A landscape with many peaks, sampled at points; each row gives a point and its height.
From any point a climber steps to the highest of the 2 points nearest to it. It stops when none of these is higher. Distance is the straight distance between rows; heights are no part of it.
(1209): [  0 -11 -12 -14 -21  -6  -7   0 -17 -19 -15   2  -7   3  -1  -6  -9   8
  10 -13  -4 -17  -1  -7  -4  14 -22 -15   7   8 -12   7  -1 -16  19 -11
  -1   1  -4 -17   1   1   0  21 -13]  height 49
(388): [ -1 -14  13  24   7   9   1   7  23   9   9   0   0   5  11   9  11  -6
  -1  22  -4   2 -11  21  16  -6   8   8  -2   3  15   5   7   0  -9   2
   5  -2   2   8  -3   3  11 -11  19]  height 514
(542): [  7   0  13  14   7  14  -4  24   9  22  -5 -14 -10   1   7   0  -7  -6
  -6   5 -18   6   9 -15  -3 -12 -11  25  12   6  13   4  -8  12 -11  18
   3 -12 -29  -3  -7  -2  19 -15  12]  height 292
(16): [  2 -23  -3   7 -20 -15  12   0   4 -12 -18 -14 -12  -2   9   0  -8  20
  26   3  -3  19   6   2  -2   9 -33  -3   1  11  -9  -6  -8  -4  12  11
   8  16  32   0 -12 -22  -1   0   7]  height 529
(1012): [  2  -4   6   1  -3  13  -7  -5 -11 -10   5   2 -17  -3   5   8  12  13
  -6 -18   2 -15  12  11  -6 -18  21 -10   3  -3   2  -8  -9 -12   3 -11
  -5   1  -1 -10   0  14   4   2  -7]  height 503
(732): [ 21  -5  -4   7   2   0  10  -9   3  -8  -1  -1   1  -1   6  -9   1  -6
  -6  -7  -9  -6  -1  10   4   4  12 -16  -7  -8   2   1   0  -7 -10 -16
   2   7  16   1  13  -9 -10   0 -18]  height 275
(1202): [ -2 -32  -2  23  -1   2   6  -7   8  -5 -15   0 -11  12  14  10   2  -3
   7   3 -10   6  -7  30   4 -11  -9   0   6   9  13  16   7  -4   8  -7
   1   7  13   2   2 -10   4   9   4]  height 400
(527): [ -4  18  25 -16  -9  -4   9  23  -1   6  -1   1  12  10  11   3  -9  -1
   6   6  -2  -5   5 -25   0  10  -2  10   1  -7  12  11  15  21  -4   1
  14  -5  -4   0  -2  -2  -4  -4  14]  height 185
(711): [  9 -12 -24   4   8 -19   7  -4  10   6  -2  -8 -11  -1   1   3 -20   4
 -12  -8  -1  19   2  22   3  -4 -26  -8   8   1  -4   5   4   7  20  -2
   3 -11   4   2  -2 -22  -6  10  12]  height 192
(597): [ -5  12  10  -9 -12  -1  -5 -12  13  -5   9   5  16  11  -2  15  -1   5
   0   7  14   1   4  -1  10  11  14   3 -18 -11  16 -18   1   8   5   1
  -7  -4  -6   8  -9  -6 -15  15  -1]  height 307
(254): [-19   5  -4 -13 -16  -3  -6 -12  -5 -21 -20  11  15  -2 -12 -16   6  -4
  10  20  18  -4  -5 -11  -5  32  -6  10  19  11 -11   4   0  -7  -3  10
  17  19  21  10   9  -5  -7  14   9]  height 31
(26): [  7 -10  10  14  -8  13  -9  19   3  -1  18 -14  -6  -3  15  -4   6  22
   5 -17  -6 -12   8  -3   5 -13  -5  -9  -5   5  -2 -21  -7 -26  -5  -1
  -3  13  12 -12 -14   6   8 -22   3]  height 490
(782): [  1  -7 -22  22  15  15  -1  -3   9  17  -7   1   6  10 -13  -4 -16 -20
 -25 -10 -13  -2  -8   8  10 -39 -10   0   7   3  12   6   7 -16  10   6
 -16   7 -16  -2   1  -3  17   0   3]  height 147
(577): [ 11  -2  17  12  19 -12   6  23  17   9  20   1   5  -3  14  -6  16  16
   7   7  -1  11 -11   5 -13 -11   3  -4  -5   5 -15  -4  -3 -17 -15   4
   9   6  19  16  -3  -5  -2 -22   7]  height 399
(686): [  6 -10   4   7   6  -1   0  -1   3  -3 -16   6   0  -2   3  -8   7 -20
  23  20  -2  10 -17   3 -14   7  -7  16   4   3   4   3  -5  -1  -9  11
 -11   7  -3  18  10   1  18  -6 -12]  height 441
(1077): [ -1  10 -11 -10 -15  -6  -9 -16 -28 -25   9   4  -9 -11 -12   0   7  12
 -10  -3  11 -21   8 -19 -10  31  14  -3  12  -7 -15  -6  -3  10  -5  -6
  10  -3   5 -27   8   9  -3  -7 -21]  height 291
(564): [  1   2  13  -7  -1  -6  -2 -10  -5 -13  16   8  -9  -3   7  13  10  17
   4  -5  14 -11  10   1 -22  -1  26  -5   0  -3  -8 -21 -12   2  -2  -2
  -3   0   4  -4  -8   5 -10  -2 -10]  height 552
(695): [  9 -18 -17  18   5  12  -4  13  20   2  -9   4   4  12   0  -4 -10 -21
  -4  -6  -9  -3 -11  10  10 -19 -24   3  16   4   2   1  10 -12  11   4
 -11  13  -5   7  -3   0  26  -2  -1]  height 121
(607): [  6   8  33   2   6  -1   0   6   1   9  29  -5   9  -5  15  10  -4  17
  -4   6   1 -13  12 -22  -4 -11  27   5 -24  -4   1 -12 -11   4 -11  -7
  -7  -1 -12  -8 -19 -10 -14 -17   6]  height 484
(424): [  7  -9  10   7  14 -17  11  20  18   7   7   1   9  -1  13  -3   0   7
   9  17  -2  20 -11  -1 -22  -1 -10  15  -2   1  -9 -13  -4  -4  -8  24
   1  -1  10  22  -9 -12   4 -22  10]  height 344
(1030): [ -8  27   1  -8  -1  11  -8  -9   7   3  11   3  11   1 -20   7   9  -8
 -18  -9   6   2   4  -9  19   9  31  -4 -20 -29  -3 -10   5  17 -14  -5
  -5   0 -12   9   2  13 -16   9 -17]  height 314
(157): [  3 -14   2  -4  -6  15  -9  22  10  -7  -2   0   2   4  12 -19  14  -5
  28   2 -11  -2  -6  -4   2 -10 -18   0  -3  15 -11  -1   9 -25  -2   1
  -2  16  26  10   6  14  23 -17  -1]  height 513
(10): [ 13   2   6 -11   2 -14  -1  -6 -18   4  16 -15 -19 -12   1   2 -10  12
  -9 -17   1   3  18   5  -6   1   1 -13  -8   3  -7   2  -7   3  12  -7
   7 -13   8 -16  -4  -9 -12   2  15]  height 257
(778): [  3  27  13  -5  -5  18  -6  13   9   7  14  -3  11   4  -8  -4  -1  -4
 -19 -14  -5 -10  13 -17  27  -2  19  -4  -8 -17   7  -3   9   3 -12  -6
   5   1 -15  -2  -2  11  -6  -3   1]  height 267
(1037): [ -9  20  -9 -12  -8  -6  -3 -10 -10 -21 -12  11   9   4 -11  -5   4  -7
   1  16  21  -1  -9  -8  -5  38  -1  13  25  -5 -10  -2   0  13  -7   8
  11  16   7   0  11   2  -5   9 -10]  height 45
(552): [-17  24 -19 -21  -5  -3 -11 -12 -18   3   8   1  10  -2 -15   3   4  -2
  13 -17  21   1   2 -19  -5  20   1   0  -2  -2  -9 -13  -3   9   1   5
 -13  -7 -11  -4  -2  18   1   9 -15]  height 144
(1017): [  2   7 -22 -12   2   1 -12 -19 -10  16 -10  -3  -6  -8 -19   4 -19  -5
 -12 -15  -4   6  13   3  -5 -19  -6   4   3   4   8  15  -6  13  18  -6
  -5 -23 -42  -9  -3 -13  -5  27   5]  height 335
(877): [-10   5  -4   5  18   1   4   2  10  20   4  11   6   3  -4   1   6 -10
  -5  10  -3  15  -9  18   0 -19  17   2 -10  -1   8   8   3  -1 -16  -2
 -15 -12 -20  17  11   1   3   1  -3]  height 182
(312): [-15  24  19  -7  -8  12  -5 -10  11 -14  10  11  11  -1 -12  17  10   3
   4  10  14  -6   4 -17  14  13  42   0 -29 -21  -3 -13  -1  23 -15  -5
  -3   6   5   9  -1  10 -19  -3 -12]  height 357
(155): [  7  10  -7  -1   4   3 -11 -22  -4   6  24  -8  -5 -13 -12   0   5  14
 -26 -19  14  -8  19  -1   0  -7  33 -16 -15 -15  -4 -26 -12  -5  -8  -9
  -1  -2   4  -4  -8   4 -18   2 -16]  height 459
(562): [-15   1  14  -8 -20  10  -2  -8   3 -20 -16   8   7   7  -9   2  14  -2
   5  15   3  -5   0   3  21  21   6  -2 -11  -4  13   8   8   7   2  -4
  16   6  14   2   5  11  -6  18  10]  height 306
(830): [ -8   4 -13  -6 -13  -2  -7 -11  21  -3   5   7  17  10  -3  19 -10   4
  15   4  22   2   1   8   5   8  -3  11  -5  10  11 -17  -4  10  14   8
 -13 -12  -9  10 -15  -6   0  14  13]  height 263
(181): [ 11  -4  17  14  15   4  -1  37  15  29   6  -7   5  -3  12   0  -8  11
  -8   5 -15   9   2 -20 -17 -17  -5  22  -7   4   2  -9 -13 -10 -17  17
  -7  -7 -21  11 -13  -8   3 -18   6]  height 243
(990): [  6  19 -12  -4  -8  11  -5 -14 -22 -14   5  -5  -2 -13 -17  -6   1 -11
 -11 -14  -2 -23  13 -21   6  12  17   0   6  -6  -9   5   0  14 -12  -9
   5  -1  -3 -24  14   8   2 -20 -16]  height 265
(731): [ -1 -11  19  -6  -6  -5   6  -2  -3  -2  -2   0  -8   2  12  11   3  13
   5   3  -2  -3   6  19   2   2   7 -10 -15   0  16  15   7   2   6 -15
  10 -12  14   0   3  -4 -17  17  13]  height 301
(165): [ -9  21  -8 -17  11   0   4   8  12  11  11   2  15   2 -10  -1  -2 -13
  17   5   7   5  -6  -3   4   6   0   8  -3  -2  -9   0   6  11  -3   9
 -11  -8  -7  16   7   1  10  -8   5]  height 176
(770): [  5  17  19  -6   0   2   0  28  10  13   9  -5   7   9   8   0  -8   7
 -10  -6  -4  -6  10 -11  10  -5   5  -2   0 -10   8  -3   6  -2  -4  -2
   7  -6 -10   3  -8   1  -2  -2   9]  height 227
(1175): [  6  -2   7 -14   0 -18   5  -4  -8 -17   3   4   6  -7   8  -3   7  10
  24   5   0  -2  -2  -6 -25  11   5   3  -4   8 -20  -4  -8   0  -4   8
   0   1  21   7   3  -8  -9 -18  -1]  height 355
(429): [-14   3   0  -7  -8   4  -1 -10 -17 -16  -6   4 -10   4  -7   5  12  -8
  -5   4   3 -11  -4   4  16  16   1  -6   7  -4   4  18  16  13  12  -6
  14  -2   1 -17   8  14  -2  13   6]  height 345
(188): [ 12  -6  13  14  19   9  -2  19  13   4  20   8  -2  -1  15  -8  19  -1
   2  -1   2  -6 -13  12  -3 -21  16  -7   5   4 -15   7   6 -15 -17 -11
   9  14  17  11   9  12   0 -26   0]  height 468
(55): [ -4  -1 -11   3   3  -8   5 -11 -20 -13 -14   5  -6  -3  -5 -15   8 -17
  -1  18   6   1 -24  -9  -4  28 -10   6  24  -4  -7   8   3   4  -2   5
  11  13  -1 -12  11   4   4   5 -16]  height 61
(568): [-11  17 -11  -9  -1   6   0  -5 -17 -10 -13   6 -11  -2 -10   0  -2 -20
  -2  -2  -3  -6 -10 -18  -2  14  -3   6  29  -5  -7  19   7  17  -6  -4
   3   7 -28 -14  10  10   6   4 -18]  height 83
(914): [  4   2   1  -8  11 -21   0  12   3  19   8   3  -4   2   9   2 -10  22
 -12 -10   6  14   6   5 -24 -19   2  -1  -1  -2  -3 -11  -9  -7   2   9
 -10 -17 -16  17  -9  -8  -9   6   2]  height 252
(202): [ -1  -9  -9  -6  -3  11  -5  10  -5  -8 -14  11   4   8  -4 -26   7 -27
  16  11  -3  -7 -13  -8   8   2 -24  -2  10   7  -7  13  19 -14   2   2
   3  19  15   5  17  14  24  -7 -10]  height 449
(749): [ 16   9   4   3  -1   3   2  -6   9  -2  14  -3  17  -2  -2 -10   0 -10
   0   2  -2  -7   0  -1  14  18  15  -7 -20  -8   0 -13  -3  -4 -12  -6
  -3   6  14   1   7  -7  -4 -15 -16]  height 304
(1056): [  3  26   2  -3  -2  24  -2  -3  -7  -3   5  -8   7  -6 -10  -8   0 -28
   5   2  -5 -11   3 -20  18  11  10   5  -2  -2   0   3   7  15 -16  -6
   1   5  -5 -12  14   9  13 -26 -10]  height 236
(1143): [ 15  13  -4  -1  -4   7  -1 -13  -9   6  -3 -13   6  -6  -6  -3 -13  -3
 -13 -13   1  -3  16 -20   0   3   6   1  -8  -8  15 -16 -15   0  -2   3
  -5  -7 -19 -10 -10  -8  -4   4 -20]  height 511
(209): [  2  -7 -31   4   5   9  -9  -2   1   1 -17   7   2   6  -7   7 -16 -14
  -2 -23   4  -7  -5   1  -2 -24 -16   9  21  11  -5   3  -2  -1  25   8
 -17  -5 -30  -3  -5   6  12   5  -7]  height 82
(550): [  1  -2  -7  12  15  20   8  -4 -17  10 -11   3  -1   6 -12 -13   3 -27
 -27  -9 -14 -10  -6  -2  13 -22   4  -8  -1  -3  10  31  20  -7  -1  -6
   7   8   2 -13  17  11   2   4   2]  height 217
(264): [  1  18  30  -1   0   6   4  -4  -3  -6  12  -3   4  -6   2   4   6   4
  -6   9  -4 -12   9 -25   4   6  34   1 -23 -17   9 -10  -7  16 -19  -6
   0  -2  -4  -7  -1   0 -13 -10 -11]  height 407
(500): [ -1 -13  12   6  11 -25  10  25   8   8   1   1  -2   1  19   7  -2  26
  -2   4  -3  26  -3   5 -32 -17 -12   9  -2   7  -9  -8  -6  -5   1  18
  -5  -9   5  17  -8 -13  -4  -9  12]  height 297
(271): [  0  -5 -24  -4  14  -6   6  -5  -3   0  -7   2   1  -1  -4  -1  -7 -20
  -6  -1  -3  -1  -9  11   4   2 -16   0  11   2  -8  16   7   7  17  -1
  -3  -4  -6  -3  11  -6   3   4   5]  height 230
(734): [ 14   6   6  16   3  27  -4   4   6   2   3  -5   6  -3  -3 -13  -1 -33
  -3   3 -10 -10  -1  -7  22  -3   5   8   2   1   9   4   9   0 -10  -3
  -3  13 -12  -6   8   8  21 -19  -5]  height 266
(240): [ -1   2  17  -9   4  -9  -5  10   0  -7  24   7   2  -3  13   7  10  27
  10 -11  13 -13   9 -10 -23 -16  18  -6  -9   5 -18 -22 -11  -8   0   0
  -7   2   9   2 -15   7 -10 -19   4]  height 618
(489): [  6  -2  25  -8   3 -21  17  -2  -6   0   4   2  11  -1  17   1   6  11
   4  13   3   2  -1  -2 -11  10  11  -5 -24  -6   8   8   8  11  -8  -7
  16  -6  25   7   2 -12 -29   2  10]  height 347
(1021): [  4  -4  -3  -9 -16 -16  -2  -9 -22 -24   6   1 -22  -7   4   0   3  16
  -2  -7   6 -15   6  -1 -10  20   4 -14  10   0 -13   1   2   2   5  -9
  16   1  21 -18   6   2 -10  -1  -2]  height 317
(462): [-13   8 -14 -24  -6 -14  -3  -6  -1   3  -2   4  14   5 -15   0  -5   1
   8  -1   7   4  -1   4   2  18 -15  -9 -10  -5   2  -1   5   3  13  -4
  -8  -9  -2   5   1  -3  -7  29   2]  height 198
(204): [  6 -13  22  -5   2 -22  11  16 -29  -3  -4  -9 -15  -9  21   1  -7  24
   1  -4  -9   6  11 -14 -34  -7 -14  -3 -10  11 -11  -1  -8  -8   8   6
  -2  -7  10 -11  -7  -7  -9 -10   6]  height 271
(406): [-12 -16 -29   5  -8 -16   7 -13  -6 -14 -18  -7  -4  -4  -9  -9  -2   1
   9   8   4  14 -13  13   8  18 -37  -7  13   9 -21   1  -5 -13  12   8
   6  18  24  -4  -2 -12   3   8   1]  height 394
(284): [  7   3 -10  -2   6   0   4  -8  -9   7 -12 -11   2  -6  -2  -2  -8 -10
  -2   2  -2   8  -1  -7  -4   6 -10   7   2  -1  12 -12 -17   6   2  11
 -12 -14 -20  -4  -3  -7   4   2 -11]  height 595
(1088): [ -7  12  -2  -9  18 -13   4  15  14  27  12   4   8  -2  -4  -3  -4   5
  -2   3  -1  15  -2   7  -4 -12   6   4  -7  -6   1   3   1   4 -10   7
  -5 -20 -13  19   3  -4   1   0   9]  height 213
(187): [ -8  19   5   6   0   9  -2  -4  24  12  15  -3  11   3  -4  14  -4  -5
  -5  11   5   7   0   1  20   4  17  13  -7  -7  20 -12  -3  16  -5   4
  -8  -9 -26   4 -10  -3   2  -4   1]  height 362
(287): [-12   1   5   6  -4   1   3   8  19  12  -1   2   8   7   0   8  -7  -4
  12  25  -2  10  -6  -4   4   6  -8  19   1   3  21 -15  -4  14  -3  17
 -12 -13 -15  11 -11  -4  20  -3  10]  height 435
(94): [  9 -11 -17  -7  18   0  11  17   5   2  -9  -1  -1  -1   4  -2  -9 -15
   9   1  -9   4  -7   6  -3  -4 -24   6  11  10 -21  22  10   8  15  11
   5 -11   7   6  11  -1   7 -15  19]  height 195
(370): [ 12 -14 -13   9  -2   9   7  -7 -11  -9 -15   6  -2   1  -2  -7  -3 -12
 -19 -14 -17 -16  -3   7   8  -9   5 -21  -2  -8   7  15  12 -12   3 -19
   0  11   6 -12  16   2  -1  12 -20]  height 249
(127): [ -9 -25   4   4   0 -14  -6  18  -5   2 -30   1 -12  10  11  -6  -1   5
  10  13 -10   8 -12  -4 -18   1 -36  10  17   6  -1   3  -5  -3  14  13
  -1  -6  -8   7   0   0  16  13  -7]  height 226
(876): [  6   9   2  12   0  25  -5   5   8  18 -10 -11  -3  -1  -4   3 -10 -12
 -14  -6 -18   0  16  -7   6 -22  -5  18  15  10  16  12  -7  12  -3   4
   3  -9 -39  -8  -8  -5  14  -3  16]  height 334
(532): [ 11   1   5   2   2   8  -6   8  -1   1   7 -11  -3  -3   9  -3   2   1
   2 -10  -1  -6   8 -13   0  -4  -1   7   7   4  -6 -17 -11  -7  -1  12
  -5   1  -4  -5  -9   5   8 -28  -1]  height 562
(171): [  4   7 -14   4   7  13  -3 -29 -13   0  10  -6  -6 -12 -18   1   8 -11
 -32 -14  -2  -6  13   6  15  -5  28 -13 -11 -14   2  -1   3   3   1 -12
   5   3   1 -16   4   4 -13   8  -5]  height 411
(713): [  0 -13   9  -1 -15 -22  10 -20  -3  -8  -5  -4 -15   0   9   8  -8  14
   2  11  10  14   3  20   4  16  -7 -10  -1   3   8  12   4   7  10  -8
  21  -1  29  -3  -5 -17 -20  20  15]  height 264
(1102): [ -6   3 -18  -2   7 -12  -8 -12 -14  10 -14  -5 -12  -5 -19  -5 -17  -8
 -25  -4  -3   7   2   5   5  -3 -23  -6  18   1   5  23   6  10  26  -8
  10 -17 -25 -19   1  -9  -1  31   7]  height 283
(755): [  1 -21  18  -2 -19   3  -4  20   8 -13  -8   3   4   5  19 -10   9  16
  30   1 -10  -7   2  -5 -13  -4 -13   1  -5  14  -1  -2   4 -20  -5  -2
   8  20  34  13  -2  -1   6  -6   9]  height 579
(346): [ 10  14  -3  19   4  25  -5  -2  21  20  13  -6  11  -1  -7   2  -5 -18
  -8   0  -2  -2  -3  -1  26  -8   9  10  -3   0  12  -8  -5  -8  -9   4
  -9   3 -28  -1 -11   3  14 -12  -2]  height 309
(704): [  0  -3  13  17  -4  13  -8   6  21   3  16   0  -3   7   5   6   7   6
 -19   1  -1  -2  -4  15  28  -9  15  -5   1 -11  13 -10   4 -14   0  -4
   4  11  -3   3  -8   9   0   1   7]  height 606
(215): [ -5   3  -2  -6  -1   9   4   0  -5  -6 -19  14  11   3 -11 -17   4 -32
  14  22   0  -7 -19  -4  14  15  -7  -3  -2   1   0  23  21   0  -4  -5
   7  14  12   4  23  11   8   5  -9]  height 401
(1038): [-14  -5 -24  -9  -8 -13  -6  -8  13   4  -7   5  12   8 -13   6 -11   5
   9   2  14  12  -1  18   8   7 -24  -3  -4   6   4 -10  -3  -2  20   5
 -11 -13   3  11  -6  -8   4  27   7]  height 228
(1075): [  6 -10  -3   4  -2 -23   9  -4  13   6   5  -6 -10   5  15   7 -11  22
  -6   0   6  29   2  24  -5  -9 -11  -9  -5  -3   4  -9  -2  -5   5  -2
  -2  -1  13  13 -10 -27 -15  14  -1]  height 158
(260): [  3  -7 -11  20  22  14   9  -9 -10  24  -9  -3  -1   3 -12  -7  -9 -23
 -32  -6 -18   0   1  11   7 -38  -6   2   3   6  15  29  11  -5   3  -2
   5  -2  -9 -11   6  -5   3   3  21]  height 181
(1224): [ -6  -3 -18 -10 -10   2  -9   2  -7 -11 -13  12  -4  12  -6   1  -8  -1
   1 -18   3 -14  -4   1  -3  -4 -17  -8  21   3  -6   4   4 -13  21  -7
  -7   1 -16  -6   1  10   9  24 -14]  height 62
(895): [  4  -9 -14   2  19   6   4  30  20  17   7  -1  -3   4   3  -1 -11   2
  -4  -6 -12  10   0   9   0 -22 -15   5   8  10 -15   8   1  -5   8  10
  -1 -17  -6  11   1   1  12 -14  23]  height 160
(401): [  4   2 -15   1   4   6  -6 -32   1  -3  18  -7  -3 -10  -6  18   5  -8
  -7 -12   8  -7  13  16   7   1  21  -6 -11  -2   2  -5   1  13  10 -14
 -10  -7  -6 -10  -2  -5 -12   8   0]  height 370
(1023): [ 11   4 -15 -17   8 -14  -6 -19 -19   9   4 -14 -14 -16  -9   1 -12   2
 -11 -15   2   5  12   3 -17   2  -2  -3   0   1  -9   2 -12   9  14  -3
  -3 -16 -15 -11   1 -10 -15  13   2]  height 290
(1054): [ -4 -17  -1  15   1   9   6  -4  17   1  -7   2   5   5   1   2   4 -19
  12  20  -6   2 -13  20  17   2  -9   6   3   9  15  12  13   2   3   2
   4   4  11   4   2   1  17  -2  16]  height 453
(727): [-19  27   0 -13  -5  10   3  -5 -12   5 -11  -1 -11  -2  -8   9  -2 -12
   7  -6  -3   5   1 -26  -6   5   6   8  24  -8   2   7  -3  22 -18   1
  -7   1 -34  -1  -2  10   4  -3 -18]  height 101
(334): [ -6  16 -10  -2   7  16  -1 -11  -7  19 -10  -3  -1  -1 -14   9  -6 -13
  -7  -9 -12  -1  11   3   3 -27   8   9   4   5  12  27  -1  16  -1  -8
  -9 -12 -40  -7   1   0   5  10   5]  height 388
(710): [  2   1  34  -3   7 -11  11  10  -3   7  17   0   7  -2  19   7   3  15
   5  11  -2  -2   5  -7 -11  -4  17  -1 -28   1   7   1   0   5  -9  -6
   0  -7   8  -2  -8  -8 -17 -10  16]  height 405
(818): [  3  -8   5  19 -12  18  -4  -1  10 -19   2   8  -5   6   0   3  14   0
 -15  -5  -2 -12  -4  15  22  -4  20 -13   0 -15   7 -10   7 -12  -3 -14
   6  23  17  -3   1  17  -1  -3  -8]  height 695
(593): [ -1  10  11  -1   5  19   3  -3  -6   4  -4  -2  -9  -1  -3   8   7 -10
 -10  -4 -10  -7   7   2   6 -14  22   1   3  -4  10  16   2  12  -9  -9
  -1  -9 -21  -8   5   8  -1   4   0]  height 443
(957): [-14  -8   7  -5   2 -26   9  12 -12   8 -17  -1  -6   5  11  -2 -13  14
   0  22  -4  18 -10  -9 -18   9 -28  11   8   0  10   5  -4   9  11  11
   5 -20  -7   0   1  -7   2  14  10]  height 189
(217): [ -1 -13  16  13 -14   3  -1   3 -10 -12   8  -7 -25   1  14   5   4  26
  -5 -15   2   0  13  13  -1 -14   5 -19   2   1   3 -12  -5 -15   5 -14
   2  12  20 -11 -11   9   3   0  -1]  height 460
(318): [  7   3 -10  -1  15  10  -5  12   5   9  20  -3  -2  -7   5  -1   7   6
   6 -18   5  -9   1   4  -5 -23   7   2   3  11 -23 -12 -13 -13   0   8
 -13   1  -7   4  -6  14   7 -28   5]  height 643
(828): [ 13  -9  12  -3  -7 -21  11   2  -7 -11   0  -2   4  -4  18  -1  -6  22
  10  -3  -4   2   6 -11 -20   5  -7  -6 -19   4  -5 -16  -9 -10  -2   0
  -6   9  18   3 -10 -18 -14  -8  -2]  height 316
(151): [-12  -7  16 -11 -10 -26  10   5  -5  -5  -7   6   5   6   6  -2  -4  18
   5  21   9   9  -2  -6 -17  12 -15   6   2   0   2  -4   5  -1   5  13
  13   2  20  12  -8 -11  -6  12  21]  height 151
(275): [  9  -1  15   0  10 -12   8   1   2  -2  -3   6   6  -4  11  -3   8  -5
  18  18   5   9 -13   0 -22   8   5  16   0   2  -5  -5 -10   6 -11  12
  -2   6   6  16   6 -10   0 -17  -3]  height 396
(66): [ 18  -2  10  18  10  24 -12  14   4   6  11   0  -3  -3   8 -10  10  -3
 -17 -11 -10 -15   1   3   4 -22  24  -1   7  -4  -2  -1  -4 -22 -20 -10
   3  20  -3  -1   5  13   5 -20 -10]  height 534
(257): [  2  15   8  -3  16   9  -9  15  11  11  32   7   7  -4   2  -1  11  11
   8 -11   8 -10   0  -7  -1 -17  25  -3  -7   3 -17 -12 -12 -18 -14  -4
 -10   3  -8  10  -6  14  -1 -22  -2]  height 755
(1069): [ -1  11   0 -13   0  -6 -10 -21  -7  -9  26   6   3  -9  -9  11  11  19
  -2 -12  24 -12  16  -9 -13   7  36 -11 -16 -10 -12 -28 -13   9  -4  -5
  -9  -3   8  -4  -7   8 -17  -2 -18]  height 505
(445): [ -4 -19 -19   5 -13 -14   3 -16 -23 -20  -4  -6 -24  -6   3  -1   2  11
   7  -6   5   2  -3  14   0  12 -20 -12  13  11 -22  11   2  -6  13  -5
  10  13  24 -19   3  -4  -4  -2   3]  height 348
(367): [-14  14 -21 -28 -16 -14 -10 -14 -15 -15   3   8  10  -3 -20  -2   3   6
   6  -4  19 -10   0 -10  -7  37  -2  -8  -7  -5 -12  -3   1   5   7  -6
  -1   1   3  -8   5   6 -14  27 -11]  height 170
(596): [-12  14  14 -13 -14   7  -6 -10  11 -16   2  13  16   6 -11   7  11   1
   3  13  15  -6   1   2  16  17  26   1 -17 -12   2  -5   3  11  -9   1
   7   7  16  15   2   8 -15   9   4]  height 323
(1186): [ -9 -13  13   7  -1 -12   9   4   4   4 -14   4   0  10   7  -4  11  10
   1  13  -7  15  -9  14  -4  -3  -7  -5  -6  -3  16  -3  -2 -17  -6   0
  -2  -1  11  17   2  -1   1  16  -8]  height 350
(525): [-20  29  -5 -16  -5   6  -3 -10  -8  11   3   0   4  -3  -9  17  -1  -3
  20 -13  15   3   5 -24  -6   2  10   5   5  -3  -1  -7  -4  19 -13   5
 -19  -9 -24   3  -9  17   0   0 -14]  height 122
(719): [  8   5 -18  -9  -8  -7 -11 -28   1  -8  11  -5  -3  -5  -8  16  -7  -1
 -15 -14  14   4  13  15   6  15   1 -12  -6  -4   4  -5   8   9  21 -15
  -3  -7   0  -8  -2 -14 -15  30  -1]  height 330
(728): [  4  -5   9  12   3  31  -5   9  -7  -6   6   9  -8   2   5  -6  17  -4
 -18 -11 -10 -20  -2   7  14 -24  26 -13   1  -7   1  15  15 -10 -10 -19
  10  14  14 -10  15  27   3 -15  -1]  height 605
(975): [ -6  -2  10   4   5   4   3 -10 -23   1  -6  -4 -21  -3   4   7   8  -6
 -12   0  -4  -3   2   8   4  -3   5   3  14   2  11  26   6  14   7  -8
  15 -16 -10 -21   6  13  -1   8  12]  height 390
(265): [-16   0 -12 -14 -20 -12  -3 -17 -13 -25 -16   9   6  -7 -17 -20   3   8
   4  17   8  -9 -16  -7  -5  39  -8  -4   7   4 -14  13   1 -13  -5  -5
  25  17  23  -7  10  -3 -16  29  -3]  height 19
(859): [ 13 -16 -18  16  -4   9 -10   0  24  -5 -11   4   5   9   4  12 -10  -7
   6 -14   3  -3  -4  12   3 -11 -13   7  12  10   4 -11  -3  -6  18   6
 -16   5 -15   4 -12   0  12   0  -8]  height 100
(308): [ -1 -14 -10   0  -3 -12   9   6   4  -4 -13 -11   0  -2  -2  -7  -7   6
  14   6  -4  15  -3  -2  -3  14 -32   0  -1   6  -7 -14  -8  -9  11  17
  -2   0  17   1  -6  -8  11  -5   5]  height 458
(1216): [  1 -28  -1  13  13 -14  10  28   1  12 -23  -5 -13   8  13  -5  -5  10
  -3   3 -17  20  -7   4 -15  -7 -39   4  11   8  -4  16  -2  -7   7  10
   9 -12   8   6   8  -3   9   2   0]  height 262
(112): [  6 -25   4   7 -25  -7   1   4   6 -19  -8  -6  -3  -6  16  -4   3  20
  33  -5  -5   3   4   2  -6   2 -13  -3   1  11  -9  -5  -6 -10  -6   3
   6  29  43   4  -3 -18  -3 -16   5]  height 522
(41): [ -7  -2  -4   6   3   9   1  -2   3  10 -10  -2   4  -1  -2   0  -1 -13
  17  11  -5  12  -9  -9  -1   3  -9  13  -2   7  12 -11 -11   5  -7  17
 -20  -7 -22   5  -4   4  23  -6 -11]  height 508
(810): [-10 -26  -2  25  10 -10   9  16  13  18 -14   2  -4  12   7  -8   4   4
  -4  16 -13  26 -12  20  -2 -12 -21   1   6   4  11   6   3 -10  -4   9
   3 -12   7  16   4  -4  19   6   2]  height 305
(203): [  1   9  -6  -9   5  -3   7  -9   7  -1   2   3  20  -3 -12 -17   3 -19
  16  15   5   4 -12   7   9  21  -2  -1 -12   1  -6  -1   4  -3  -7  -2
   1   7  19  16  15  -2   1  -3  -2]  height 349

Where does a climber stop that starts at each point below?
(957) -> (818)
(401) -> (257)
(204) -> (284)
(10) -> (16)
(990) -> (16)

Call two points neighbours if one is among the 2 nearest of the other. Go from one point of each pair to the other, from neighbour to neighbour, staying as high as possible. Name the lowest point that can't be avoided.
(607) / (16) -> (10)
(284) / (607) -> (597)
(593) / (607) -> (562)
(755) / (16) -> (112)
